Points on a hilly landscape, in no order, each with its height.
A ball rolls from a point to the lowest of its 3 nearest points, and stops where none of them is lower. Distance is the straight distance between rows; heights are no part of it.
liri: 13; -25; 29; 14; 43; -13; 25; -10; -37; 59; -7; 46; -11; -22; -34; 60; -30; 3; -8; -37; -31; 60; -1; 41; 55; 1; -15; -72; 20; -21; -35; 21; -89; 33; -39  h=43.7
Dama: -34; 12; -25; -21; -15; 48; 4; 17; -3; -12; -6; -62; 1; 15; 5; -18; 15; 0; -19; -3; 39; -3; -25; -28; -37; 6; 1; 37; -12; 5; 34; -14; 43; -5; 36  h=21.2
Kodib: 28; -38; 26; 5; -28; 63; 26; -66; -37; 37; 14; -23; -52; 25; 36; 24; -49; 32; -36; -43; 11; 45; -13; -8; -27; -57; -5; 8; -29; 87; 78; -33; -13; 1; -56  h=31.9
pamol: -23; 5; -65; -22; -28; 19; 8; 1; -4; 26; -9; -62; -18; 13; 23; 16; 46; -36; -34; 38; 76; 3; -63; -55; -44; 44; 5; 5; 26; -5; 18; 6; 39; -30; 7  h=14.4
duf: -9; -7; 22; -15; -42; 81; 31; -15; -27; 2; 8; -43; -21; -7; 12; -10; -34; 50; -24; -37; -11; 18; 7; -3; -51; -23; -7; 41; -39; 30; 60; -18; 13; 22; 15  h=34.2
bek: 14; 23; -22; 38; 26; -57; -4; 4; 7; 11; 0; 38; -8; -9; -24; 20; 17; -28; 15; 22; -14; -6; 16; 25; 25; 26; 0; -54; 31; -43; -41; 47; -50; 8; -3  h=29.7
Natu: 0; 19; -14; 13; -5; 39; 60; -28; -56; 47; 15; -27; -56; -8; -19; 40; -24; 10; -12; -35; -12; 40; 2; 2; -31; 9; -14; -14; 12; -19; 11; 16; -28; 20; 3  h=21.9
leru: -6; 45; -18; -14; 19; -55; -39; -12; 72; -56; -25; 51; 29; -20; -3; -43; 2; -16; 34; 53; -33; -61; 47; -67; 46; 18; -20; 52; 27; -55; -45; 0; 47; 3; 19  h=69.8
kinab: -18; -19; 26; -20; -9; 35; -11; 23; -1; -20; -8; -28; 17; 21; -5; -23; -9; 5; -11; -22; 17; -3; -22; 2; -9; -12; -2; 28; -16; 38; 14; -32; 30; -3; 17  h=19.1
lazud: 10; -28; 4; 1; 7; -7; -25; 4; 16; 8; -24; 1; 12; 5; 3; 5; -1; -24; -10; -2; 48; -2; -31; 11; 13; 12; 17; -14; 4; 49; -8; -21; 24; -21; -32  h=15.2
Kom: 31; -13; 26; -30; 27; -41; -41; 7; 63; -66; 15; 63; 37; 27; 7; -60; -18; 9; 25; 28; -55; -60; 51; -15; 45; -19; -15; 19; -2; 4; -49; -27; 41; -5; 2  h=71.2
nudiv: 30; -59; 72; 7; 34; -18; -49; 16; 34; -29; -12; 66; 34; 5; 16; -26; -28; -10; 10; -18; -15; -6; 5; 29; 49; -12; 9; -26; 3; 66; -5; -36; 8; -16; -40  h=46.9
puf: -1; -48; -6; -30; -20; 15; -22; -6; 7; 23; -39; -19; 8; 23; 20; 20; 10; -25; -27; 21; 75; -3; -57; -14; 1; 27; 14; 3; 3; 62; 4; -33; 54; -28; -41  h=11.6
tud: 14; -36; 49; -10; 19; -7; -46; 17; 41; -23; -14; 28; 28; 14; 6; -21; -15; -13; 7; 3; 12; -19; -6; 16; 26; -10; 8; -3; 2; 46; -11; -37; 31; -23; -15  h=35.5
kep: -59; 19; -6; -25; -27; 20; 34; 6; -50; -37; 38; -60; 20; -38; -18; -29; -10; 64; 20; 6; -40; -3; 22; -4; -91; -6; -10; 50; -37; -38; 39; 15; 0; 28; 80  h=19.2
div: -22; 30; -18; 24; 30; -19; 36; 14; -49; 45; 15; 3; -24; -19; -59; 55; 2; -3; 13; -25; -26; 34; 12; 20; 2; 25; -20; -34; 37; -73; -10; 63; -69; 33; 30  h=37.7
tonub: -12; -8; -13; -26; -5; -14; -42; 21; 73; -34; -19; -17; 18; 41; 8; -28; 8; -22; 15; 41; 28; -55; -14; -23; 2; -6; -2; 41; 10; 5; -15; -47; 51; -34; 0  h=22.1
zep: -18; 29; -28; -34; -1; -22; -26; 22; 68; -46; -4; -21; 23; 34; -3; -45; 6; -1; 25; 53; -11; -60; -4; -29; -1; -19; -10; 63; 3; -28; -33; -34; 44; -17; 38  h=35.0
pumiz: 3; 36; 5; 41; 9; -52; 1; 20; -21; -10; 25; 35; 10; -11; -18; 9; 24; -4; 34; -5; -38; -5; 39; 24; 17; 9; 14; -31; 2; -48; -4; 55; -51; 17; 24  h=11.2
favim: 19; -5; 38; -9; 9; -51; -21; 9; 29; -72; 31; 54; 47; -5; -12; -42; -1; 23; 27; 24; -73; -37; 57; 7; 47; -26; 4; 15; -6; -32; -6; 4; 2; 9; 38  h=60.0
fulot: 15; -22; 18; 4; 22; -41; -51; 5; 74; -39; -13; 49; 19; -4; 12; -24; -4; -31; 16; 21; -9; -39; 23; 7; 43; -4; -1; 6; 20; 16; -30; -25; 32; -14; -20  h=44.4
sidof: 0; 9; 20; 26; 29; -16; 42; -4; -57; 50; 13; 31; -14; -22; -44; 56; -20; 4; 7; -38; -44; 48; 14; 28; 22; 15; -17; -55; 24; -40; -18; 43; -76; 35; 2  h=32.3
kepeb: 14; -25; 89; 2; 2; -11; -7; 25; -52; -27; 36; 60; 51; -26; -17; -28; -14; 35; 19; -39; -71; 10; 41; 44; 35; -28; 11; -20; -41; 12; 16; 2; -30; 27; 14  h=37.5
ves: 25; 5; 13; 42; 20; -54; -17; 11; 11; -16; 8; 58; 11; -15; 4; -7; 7; -18; 16; -3; -21; -11; 30; 32; 39; 16; 15; -35; 13; -15; -15; 28; -33; 6; -10  h=21.7
vukez: -9; 7; -42; -9; -16; 33; 17; -9; -30; 32; -3; -48; -31; 6; 14; 18; 16; -11; -31; -7; 37; 25; -30; -31; -37; 27; 6; 3; 15; 4; 19; 1; 22; -10; 11  h=17.7
sute: -16; 14; -6; 7; -3; 9; 1; 28; -24; -10; 2; -22; 1; -10; -1; -7; 8; -2; 4; -21; 11; -3; -8; 3; -10; 8; 11; 9; -11; 3; 14; 5; -3; 2; 25  h=20.0
girok: -19; 39; -50; 6; 0; 30; 44; -16; -44; 47; 15; -46; -52; -3; -25; 40; 5; 1; -19; -10; 1; 41; -12; -20; -48; 33; -21; -12; 37; -62; 8; 35; -17; 12; 28  h=25.6
mun: 2; -52; 39; -37; 2; 27; -39; 16; 31; -13; -17; -5; 31; 60; 2; -22; -22; -3; 0; 4; 38; -26; -37; 2; 4; -18; 1; 19; -6; 68; -13; -62; 65; -36; -18  h=29.2
lozok: 34; -20; 3; 22; 33; -55; -40; -8; 59; -19; -17; 75; 15; -27; 18; -12; 0; -34; 0; 15; -4; -21; 33; 26; 56; 20; 4; -47; 20; 17; -40; 8; 0; -7; -51  h=31.1
Lek: -8; -11; -48; 11; -6; -42; -41; -2; 79; -3; -39; -8; 5; -5; 20; 6; 34; -39; -6; 51; 57; -40; -16; -8; 7; 28; 5; -4; 14; 1; -22; -14; 38; -31; -29  h=8.2
sasar: 12; -12; -32; -9; -25; 55; 44; -59; -34; 58; 10; -40; -55; 15; 12; 48; -21; 10; -40; -18; 19; 48; -29; -21; -42; -4; -3; -3; 21; 16; 32; -4; 0; -6; -29  h=19.4
zosi: 40; -70; -19; -59; -30; 38; 19; -62; -25; 80; -40; -7; -32; 38; 30; 65; 3; -21; -48; 5; 63; 54; -52; -17; 39; 1; -18; -27; -2; 49; -19; -12; 7; -26; -94  h=33.0
nure: -41; 24; 1; -4; -8; -12; 8; 23; -20; -46; 17; -23; 31; -24; -10; -29; 17; 25; 24; 8; -29; -18; 20; 8; -27; -15; -7; 28; -28; -36; 17; 27; -16; 17; 65  h=18.8
Lemag: 6; -51; 59; -26; -11; 53; -3; -9; -13; 16; -13; 7; 8; 15; 8; -8; -49; 10; -14; -55; 5; 22; -24; 2; 7; -30; 10; 20; -27; 100; 19; -64; 21; -1; -39  h=31.6
bugop: -2; 22; -37; 13; 21; -68; -38; -10; 90; -30; -30; 50; 11; -37; 6; -22; 15; -36; 23; 51; -4; -54; 48; -38; 42; 30; -9; 17; 26; -26; -47; -2; 37; -9; -13  h=61.2
fumog: -28; -13; 6; -42; -29; 80; 9; -1; -2; -13; -6; -64; -4; 29; 7; -27; -20; 28; -27; -11; 17; 6; -22; -26; -46; -14; -10; 47; -24; 35; 38; -37; 57; -8; 27  h=20.8
Rudir: 4; -34; 80; -15; -6; 40; 6; 6; -41; -2; 8; 32; 20; -14; 3; -24; -46; 34; -2; -63; -37; 23; 14; 26; 14; -35; 3; 10; -47; 66; 16; -35; -13; 21; -16  h=50.9
sigop: 25; -26; -10; -11; 14; 20; 24; -29; -23; 67; -25; -3; -15; 3; -18; 58; -12; -9; -35; -9; 29; 56; -33; 13; 33; 2; -14; -56; 11; 12; -38; -2; -25; 2; -58  h=34.9
zapa: 40; -42; 46; 17; 38; -35; -46; -7; 32; -1; -25; 67; 27; -14; 22; -7; -17; -19; -4; 8; 14; -4; 6; 43; 53; 10; 15; -57; 2; 53; -29; -13; 2; -19; -60  h=36.6
Zun: 8; -14; 69; 11; -20; 42; 46; -15; -70; 13; 41; 15; -2; -33; 16; 2; -46; 61; 5; -67; -67; 33; 51; 27; -10; -38; -11; 4; -58; 35; 37; 0; -50; 40; -11  h=35.1
bevi: -12; 26; -26; 4; -31; 58; 45; -9; -41; 18; 9; -50; -38; -5; 10; 7; -5; 23; -19; -28; 11; 26; 0; -18; -52; 3; -3; 21; -10; -13; 41; 5; 7; 11; 17  h=18.9
deved: -29; 81; -49; 22; 2; -31; 33; 21; -46; -2; 31; -23; -7; -13; -39; 17; 42; -2; 41; 1; -19; -5; 28; 2; -25; 11; -7; -13; 10; -100; 4; 76; -53; 25; 60  h=42.8
Pepa: -13; 21; -56; 14; 4; -19; -6; 10; 15; 15; -16; -34; -14; 0; 0; 14; 42; -32; -13; 28; 47; -9; -39; -14; -19; 29; 11; -16; 22; -17; -4; 11; 11; -13; -1  h=31.8
fenep: -11; 12; -7; 14; 3; -26; -29; 24; 41; -36; -8; 10; 12; -4; 0; -23; 16; -12; 26; 16; 4; -32; 0; 2; 10; -5; 5; 20; 7; -9; -8; -4; 6; -5; 21  h=8.9
veni: 19; -8; -22; 17; -32; 83; 55; -71; -34; 65; 23; -54; -85; 25; 5; 44; -25; 36; -31; -10; 2; 56; -22; -20; -74; -28; -12; 9; 35; -17; 68; 14; -34; 4; -6  h=27.5
Fike: 21; -17; 64; 19; 21; -16; -16; 27; -21; -15; 9; 59; 30; -15; 3; -20; -17; 6; 12; -35; -29; 8; 14; 35; 33; -14; 17; -15; -14; 30; -1; -10; -24; 7; -10  h=39.7
nud: -12; -11; 49; -14; -6; 16; 1; 29; -39; -25; 20; 6; 41; -20; -6; -27; -17; 42; 16; -32; -44; -1; 22; 25; -3; -24; -3; 16; -40; 14; 19; 4; -8; 19; 38  h=27.6
renuz: 27; -5; 71; 30; 15; -16; 5; 24; -58; 0; 35; 74; 29; -21; -10; 1; -1; 10; 15; -39; -57; 24; 49; 37; 38; -9; 23; -43; -29; 5; 4; 17; -54; 20; -8  h=46.2
zak: -8; -16; 13; -47; 3; 27; -22; 28; 24; -33; -1; -35; 23; 58; 5; -47; -8; 11; 8; 16; 15; -34; -23; -5; -14; -28; -6; 39; -13; 31; -9; -56; 55; -27; 22  h=23.4
Kurav: -43; 6; -3; -48; -4; 35; -2; 27; -10; -32; 7; -63; 20; 28; -3; -51; -2; 34; 3; 18; 2; -17; -21; -9; -46; -22; -12; 52; -23; 3; 15; -27; 45; -7; 62  h=21.4
pofu: -21; -6; -6; -12; -1; 5; -28; 24; 29; -18; -15; -34; 14; 19; -1; -23; 18; -17; 2; 14; 33; -29; -31; -10; -6; -3; 2; 22; 4; 19; 9; -27; 37; -21; 8  h=16.1
Kefa: -6; 31; -26; 26; 12; -20; 9; 20; -17; 16; 6; -7; -11; -6; -14; 13; 21; -13; 0; 1; 13; 7; -13; 15; -10; 20; 5; -19; 12; -23; -7; 29; -21; 2; 13  h=22.2
Pebi: 3; 28; 1; 27; 25; -18; 19; 14; -49; 22; 10; 17; -9; -13; -24; 24; -3; -7; 8; -19; -14; 24; 12; 18; 9; 20; 0; -42; 10; -23; -21; 32; -51; 15; 7  h=25.7
Nov: -29; 27; -5; -13; -14; 39; 22; 16; -30; -16; 6; -44; -2; -21; -1; -15; 7; 31; 1; -20; -4; 1; 5; -8; -43; 2; -2; 36; -27; -13; 34; 11; 9; 16; 53  h=19.3
sime: 10; 6; 57; 25; 8; 17; 41; -6; -79; 34; 39; 36; -6; -25; -7; 22; -34; 27; 10; -65; -55; 40; 42; 27; 9; -14; -2; -36; -25; 18; 1; 16; -68; 35; -17  h=43.8
Bipam: 30; -22; 28; 18; 23; -14; 2; -8; -25; 32; -10; 40; 7; -14; -3; 25; -22; -7; -11; -23; 8; 33; -19; 36; 32; 12; 18; -49; -3; 47; -32; -10; -26; 2; -50  h=43.6
golu: -3; -15; 34; -5; 6; 4; -25; 30; 19; -29; -4; 9; 22; 12; 0; -27; -9; -3; 14; -5; -3; -20; -11; 15; 10; -15; 5; 18; -8; 23; -5; -25; 16; -11; 14  h=24.7
Pufu: 29; -32; -12; -20; 2; 4; -3; -17; -8; 51; -42; -2; -9; 13; 6; 48; 16; -25; -33; 22; 69; 24; -42; 13; 27; 24; 2; -47; 5; 27; -33; -4; 14; -24; -64  h=30.2
Gim: -24; 28; -32; -5; -6; -28; -30; 22; 71; -43; -12; -21; 16; 11; -5; -35; 28; -14; 24; 41; 7; -47; -10; -25; 0; -6; -3; 50; 9; -37; -11; -21; 29; -10; 36  h=24.5
Mada: 22; -7; -27; 23; 25; -54; -38; -9; 57; 4; -33; 43; 5; -19; 17; 13; 18; -34; -3; 39; 33; -16; 9; 26; 37; 24; 3; -53; 13; -1; -45; 12; 2; -16; -52  h=26.2
pog: -28; -22; -17; -22; -11; 9; -32; 22; 47; -15; -20; -42; 16; 44; 12; -16; 23; -32; -3; 33; 51; -43; -46; -30; -19; 11; 2; 33; 17; 17; 8; -39; 68; -35; 2  h=13.8
Zagu: -4; 29; 1; -31; -3; -61; -4; -3; 46; -68; 23; 22; 53; 0; -18; -47; 6; 29; 40; 51; -71; -50; 42; -28; 17; -24; 4; 48; -7; -57; -33; 5; 18; 9; 56  h=62.2
mosen: 15; 3; 8; 2; 10; -46; -42; 17; 59; -58; 2; 50; 27; -1; -2; -36; 5; -7; 28; 22; -34; -44; 41; -9; 48; -6; -8; 20; 9; -25; -24; -6; 14; 1; 17  h=55.0
Tos: -20; 65; -37; 32; -8; -50; 14; 21; 2; -33; 18; 3; 5; -19; -16; -10; 46; -12; 41; 20; -24; -26; 32; -6; 2; 5; 9; 11; 0; -84; -5; 57; -40; 23; 55  h=45.8
nev: -31; 6; -35; -46; -13; 2; -33; 24; 74; -25; -9; -53; 13; 58; 8; -30; 25; -21; 3; 55; 29; -56; -36; -42; -24; -10; -6; 61; 14; -12; -4; -50; 69; -41; 19  h=8.4
zadof: -23; 45; -66; 6; -22; 53; 58; -20; -33; 52; 13; -69; -66; 8; -5; 41; 14; 16; -24; -5; 11; 38; -16; -38; -73; 30; -13; 12; 44; -71; 31; 32; -5; 10; 42  h=26.6
gunul: -30; 24; -12; -11; -9; -5; -14; 30; 16; -42; 3; -37; 16; 0; -3; -31; 21; 5; 19; 17; 0; -24; -5; -5; -11; -13; -1; 41; -16; -25; 13; 4; 10; -1; 50  h=17.8
kibod: 18; -22; 44; 8; -33; 76; 30; -45; -31; 18; 17; -29; -46; 2; 26; 9; -53; 57; -22; -47; -18; 35; 7; 5; -42; -56; -11; 30; -52; 61; 76; -28; -26; 14; -32  h=33.2
dafar: -9; 38; -2; 13; -15; 36; 54; -2; -62; 11; 18; -28; -29; -22; -9; 15; -4; 33; 7; -37; -24; 22; 25; 6; -41; 4; -8; 11; -21; -26; 26; 26; -26; 24; 29  h=19.7
tisop: 38; -17; -10; 3; 22; -26; -27; -10; 39; 38; -47; 23; 1; 6; 7; 37; 17; -30; -28; 34; 59; 6; -13; 32; 40; 28; -10; -75; 17; 2; -56; 19; -5; -28; -68  h=28.9
rit: 12; 1; 44; 19; -24; 51; 49; -22; -59; 22; 31; -3; -29; -20; 13; 17; -47; 49; -3; -68; -38; 32; 30; 27; -23; -35; -6; 9; -47; 29; 42; 0; -47; 31; -21  h=32.0
taruf: -4; 27; -50; 26; 23; -47; -10; 9; 25; 12; -11; 2; -18; 2; -10; 15; 31; -30; 3; 31; 22; -10; -16; 13; 0; 36; 6; -36; 22; -43; -31; 39; -19; -4; -3  h=27.3
nufo: 8; 5; -20; 26; 20; -39; -31; 12; 40; -3; -14; 15; 4; -13; 4; 4; 18; -28; 1; 20; 28; -16; -8; 12; 14; 16; 18; -19; 12; 10; -19; 5; 6; -10; -18  h=21.0
fevod: 0; -1; -29; 11; -8; 59; 61; -56; -35; 66; 13; -50; -80; 2; -11; 56; -24; 21; -27; -21; -8; 57; -14; -12; -47; -10; -21; -10; 44; -33; 37; 22; -35; 14; 1  h=28.5
Sepa: 5; 10; 24; 21; 11; -14; 0; 28; -32; -17; 8; 25; 16; -21; -7; -8; 1; -3; 11; -24; -20; 1; 11; 25; 12; -3; 9; -10; -17; 9; 2; 10; -24; 11; 8  h=22.4
basad: -17; 17; -79; -19; -31; 41; 36; -21; -21; 52; 3; -61; -43; 17; 10; 38; 23; -18; -46; 24; 48; 30; -46; -54; -57; 39; -9; -3; 48; -37; 10; 24; 14; -14; 22  h=21.3
pef: -15; 25; 28; 18; -14; -28; 22; 9; -50; -38; 59; 9; 57; -49; -33; -12; 23; 29; 43; 9; -75; -17; 63; 19; -13; -33; 22; -5; -37; -59; 23; 58; -43; 31; 71  h=19.5
zudu: 22; -16; 56; -14; 11; -25; -33; 27; 23; -58; 16; 47; 43; 5; -5; -43; -9; 19; 18; 5; -56; -26; 33; 23; 33; -31; 2; 9; -15; -3; -4; -5; -3; 2; 27  h=62.0
miz: -17; 48; -46; 33; 2; -52; -7; 18; 40; -16; -3; -8; -9; -16; 0; -4; 42; -31; 21; 31; 15; -31; -1; -7; 3; 18; 9; 4; 12; -44; -12; 29; -13; 7; 20  h=25.5
somar: 42; -50; 17; -19; 0; -6; -32; -18; 18; 40; -62; 26; 14; 16; 31; 37; 11; -21; -30; 19; 79; 14; -34; 18; 48; 20; 3; -43; -14; 61; -41; -11; 28; -36; -92  h=29.8
tese: -13; 73; -65; 41; -4; -77; 2; 4; 43; -25; 0; 27; -7; -25; -16; -10; 42; -26; 46; 41; -21; -39; 38; -29; 18; 28; 10; 14; 23; -88; -33; 51; -29; 12; 28  h=40.8
rop: -28; 46; -55; 19; -7; -23; 0; 22; 10; -21; 3; -36; -7; -3; -8; -16; 45; -14; 15; 19; 13; -18; -14; -12; -14; 11; 9; 23; 0; -49; 8; 20; -6; 1; 40  h=20.1
Bubuf: -7; 34; -16; 1; -5; -45; -29; 17; 63; -57; -4; 26; 21; -12; -5; -34; 22; -7; 39; 36; -33; -43; 32; -28; 30; -5; -3; 42; 10; -54; -19; 2; 14; 4; 32  h=59.8
fusi: 20; 2; 9; 26; 40; -46; -4; 0; -1; 27; -13; 49; 5; -14; -26; 31; -7; -19; -1; 6; -14; 26; 4; 44; 39; 24; -7; -76; 30; -24; -49; 39; -56; 8; -31  h=34.6
fipiv: 15; -23; 13; 3; 1; 31; 32; -34; -45; 40; -2; 3; -28; -5; 9; 25; -43; 6; -23; -49; 2; 42; -10; 13; 5; -19; 10; -13; -22; 60; 9; -24; -15; 9; -50  h=21.1
Tizap: 18; -46; 10; -19; -12; 26; 1; -26; -13; 36; -27; 0; -3; 9; 14; 31; -16; -11; -27; -10; 47; 26; -38; 0; 7; 8; 21; -15; -13; 79; -4; -38; 28; -17; -61  h=8.1
dap: -20; -15; -80; -40; -31; -12; -12; -3; 40; 29; -38; -43; -6; 26; 40; 26; 74; -48; -35; 76; 97; -24; -70; -50; -28; 52; 3; 1; 26; -20; -3; 6; 48; -41; -26  h=21.5
nevov: 22; -14; 26; 12; -3; 40; 42; -49; -52; 49; 20; -7; -52; 5; 11; 33; -47; 30; -20; -59; -18; 47; 1; 11; -15; -32; -8; -17; -17; 42; 29; -7; -47; 17; -48  h=27.9
Gomul: -43; 24; -31; -30; -46; 71; 29; 1; -14; -13; 12; -81; -9; -2; 14; -23; 2; 50; -27; 3; 10; 16; -12; -30; -84; 1; -11; 58; -16; -22; 60; -4; 35; 8; 64  h=19.6
nafa: -29; 59; -32; 6; -15; 33; 40; 9; -53; 0; 25; -59; -27; -23; -6; -5; 25; 36; 3; -15; -6; 14; 16; -11; -66; 17; -5; 23; -14; -52; 32; 37; -15; 16; 57  h=19.8
pum: 26; -59; 88; -22; 23; 20; -39; 16; 13; -19; -8; 41; 38; 40; 3; -30; -47; 6; 4; -25; -1; -7; -13; 25; 29; -28; 5; -6; -12; 81; -18; -64; 38; -17; -31  h=54.2
dus: 6; 41; -42; 40; 15; -73; -24; -7; 50; -21; -8; 51; -9; -31; 0; -8; 25; -31; 23; 39; -9; -35; 43; -11; 33; 29; 2; -17; 29; -42; -41; 34; -15; 10; -2  h=50.4
debe: 17; 6; 40; 28; 22; -7; 19; 8; -54; 26; 15; 43; -5; -19; -8; 18; -26; 7; 8; -45; -37; 32; 15; 32; 16; -2; 13; -42; -13; 18; -15; 8; -52; 20; -14  h=35.8
tuvit: 4; -26; 4; -3; -15; 45; 17; -24; -24; 20; -10; -24; -20; 8; 15; 11; -17; -6; -23; -37; 30; 26; -27; -7; -18; 1; 16; 11; -14; 64; 23; -30; 24; -4; -32  h=12.1
Risi: 5; 14; 34; 26; -5; -30; 0; 24; -28; -29; 30; 38; 41; -24; -13; -21; 16; 10; 29; -11; -50; -5; 42; 24; 17; -18; 19; -8; -24; -30; 11; 39; -43; 13; 37  h=16.6
famid: 17; -46; -10; 6; -4; 54; 42; -85; -34; 76; 11; -37; -63; 19; -1; 62; -41; 18; -31; -21; 4; 74; -18; 0; -15; -46; -29; -28; 22; 10; 43; 8; -48; 7; -46  h=30.7
Nofi: 8; -31; -31; -27; -28; 41; 22; -40; -23; 51; -14; -33; -30; 15; 21; 32; 0; -14; -42; -8; 51; 36; -49; -23; -16; 12; 15; 0; 5; 49; 13; -13; 28; -19; -38  h=12.9
fetil: 6; 22; -7; -27; 15; -36; -43; 8; 84; -53; -14; 33; 25; 13; 1; -46; -1; -8; 28; 47; -20; -63; 27; -39; 27; -6; -15; 41; 19; -15; -49; -36; 56; -17; 8  h=66.0
disev: -39; -2; -56; -15; -26; 12; -7; 14; 22; -7; -12; -61; -2; 23; 14; -9; 45; -35; -21; 37; 65; -20; -56; -47; -34; 26; 6; 30; 15; -9; 26; -16; 51; -28; 17  h=11.3
mef: 41; -57; 54; 4; 49; -54; -58; -2; 51; -49; 2; 97; 37; -5; 18; -37; -25; -20; 5; 0; -51; -38; 53; 16; 78; -8; -7; -22; 15; 30; -20; -19; 25; -2; -40  h=10.5

Call two points neighbours if one is among the 3 nearest of the other. Go from one point of each pair to the other, from neighbour to neighbour, staying as low as possible. Name the highest point that can't be avoided.
nev and pumiz -> pef
nev and Lek -> nufo
disev and fenep -> Nov
pumiz and mef -> lozok
disev and nev -> pog

Where does a ball stop that starts at each point below?
zapa -> fenep
nudiv -> fenep
kep -> fenep
Pufu -> fenep
Fike -> pumiz
pum -> nev
sime -> Tizap
fevod -> Tizap
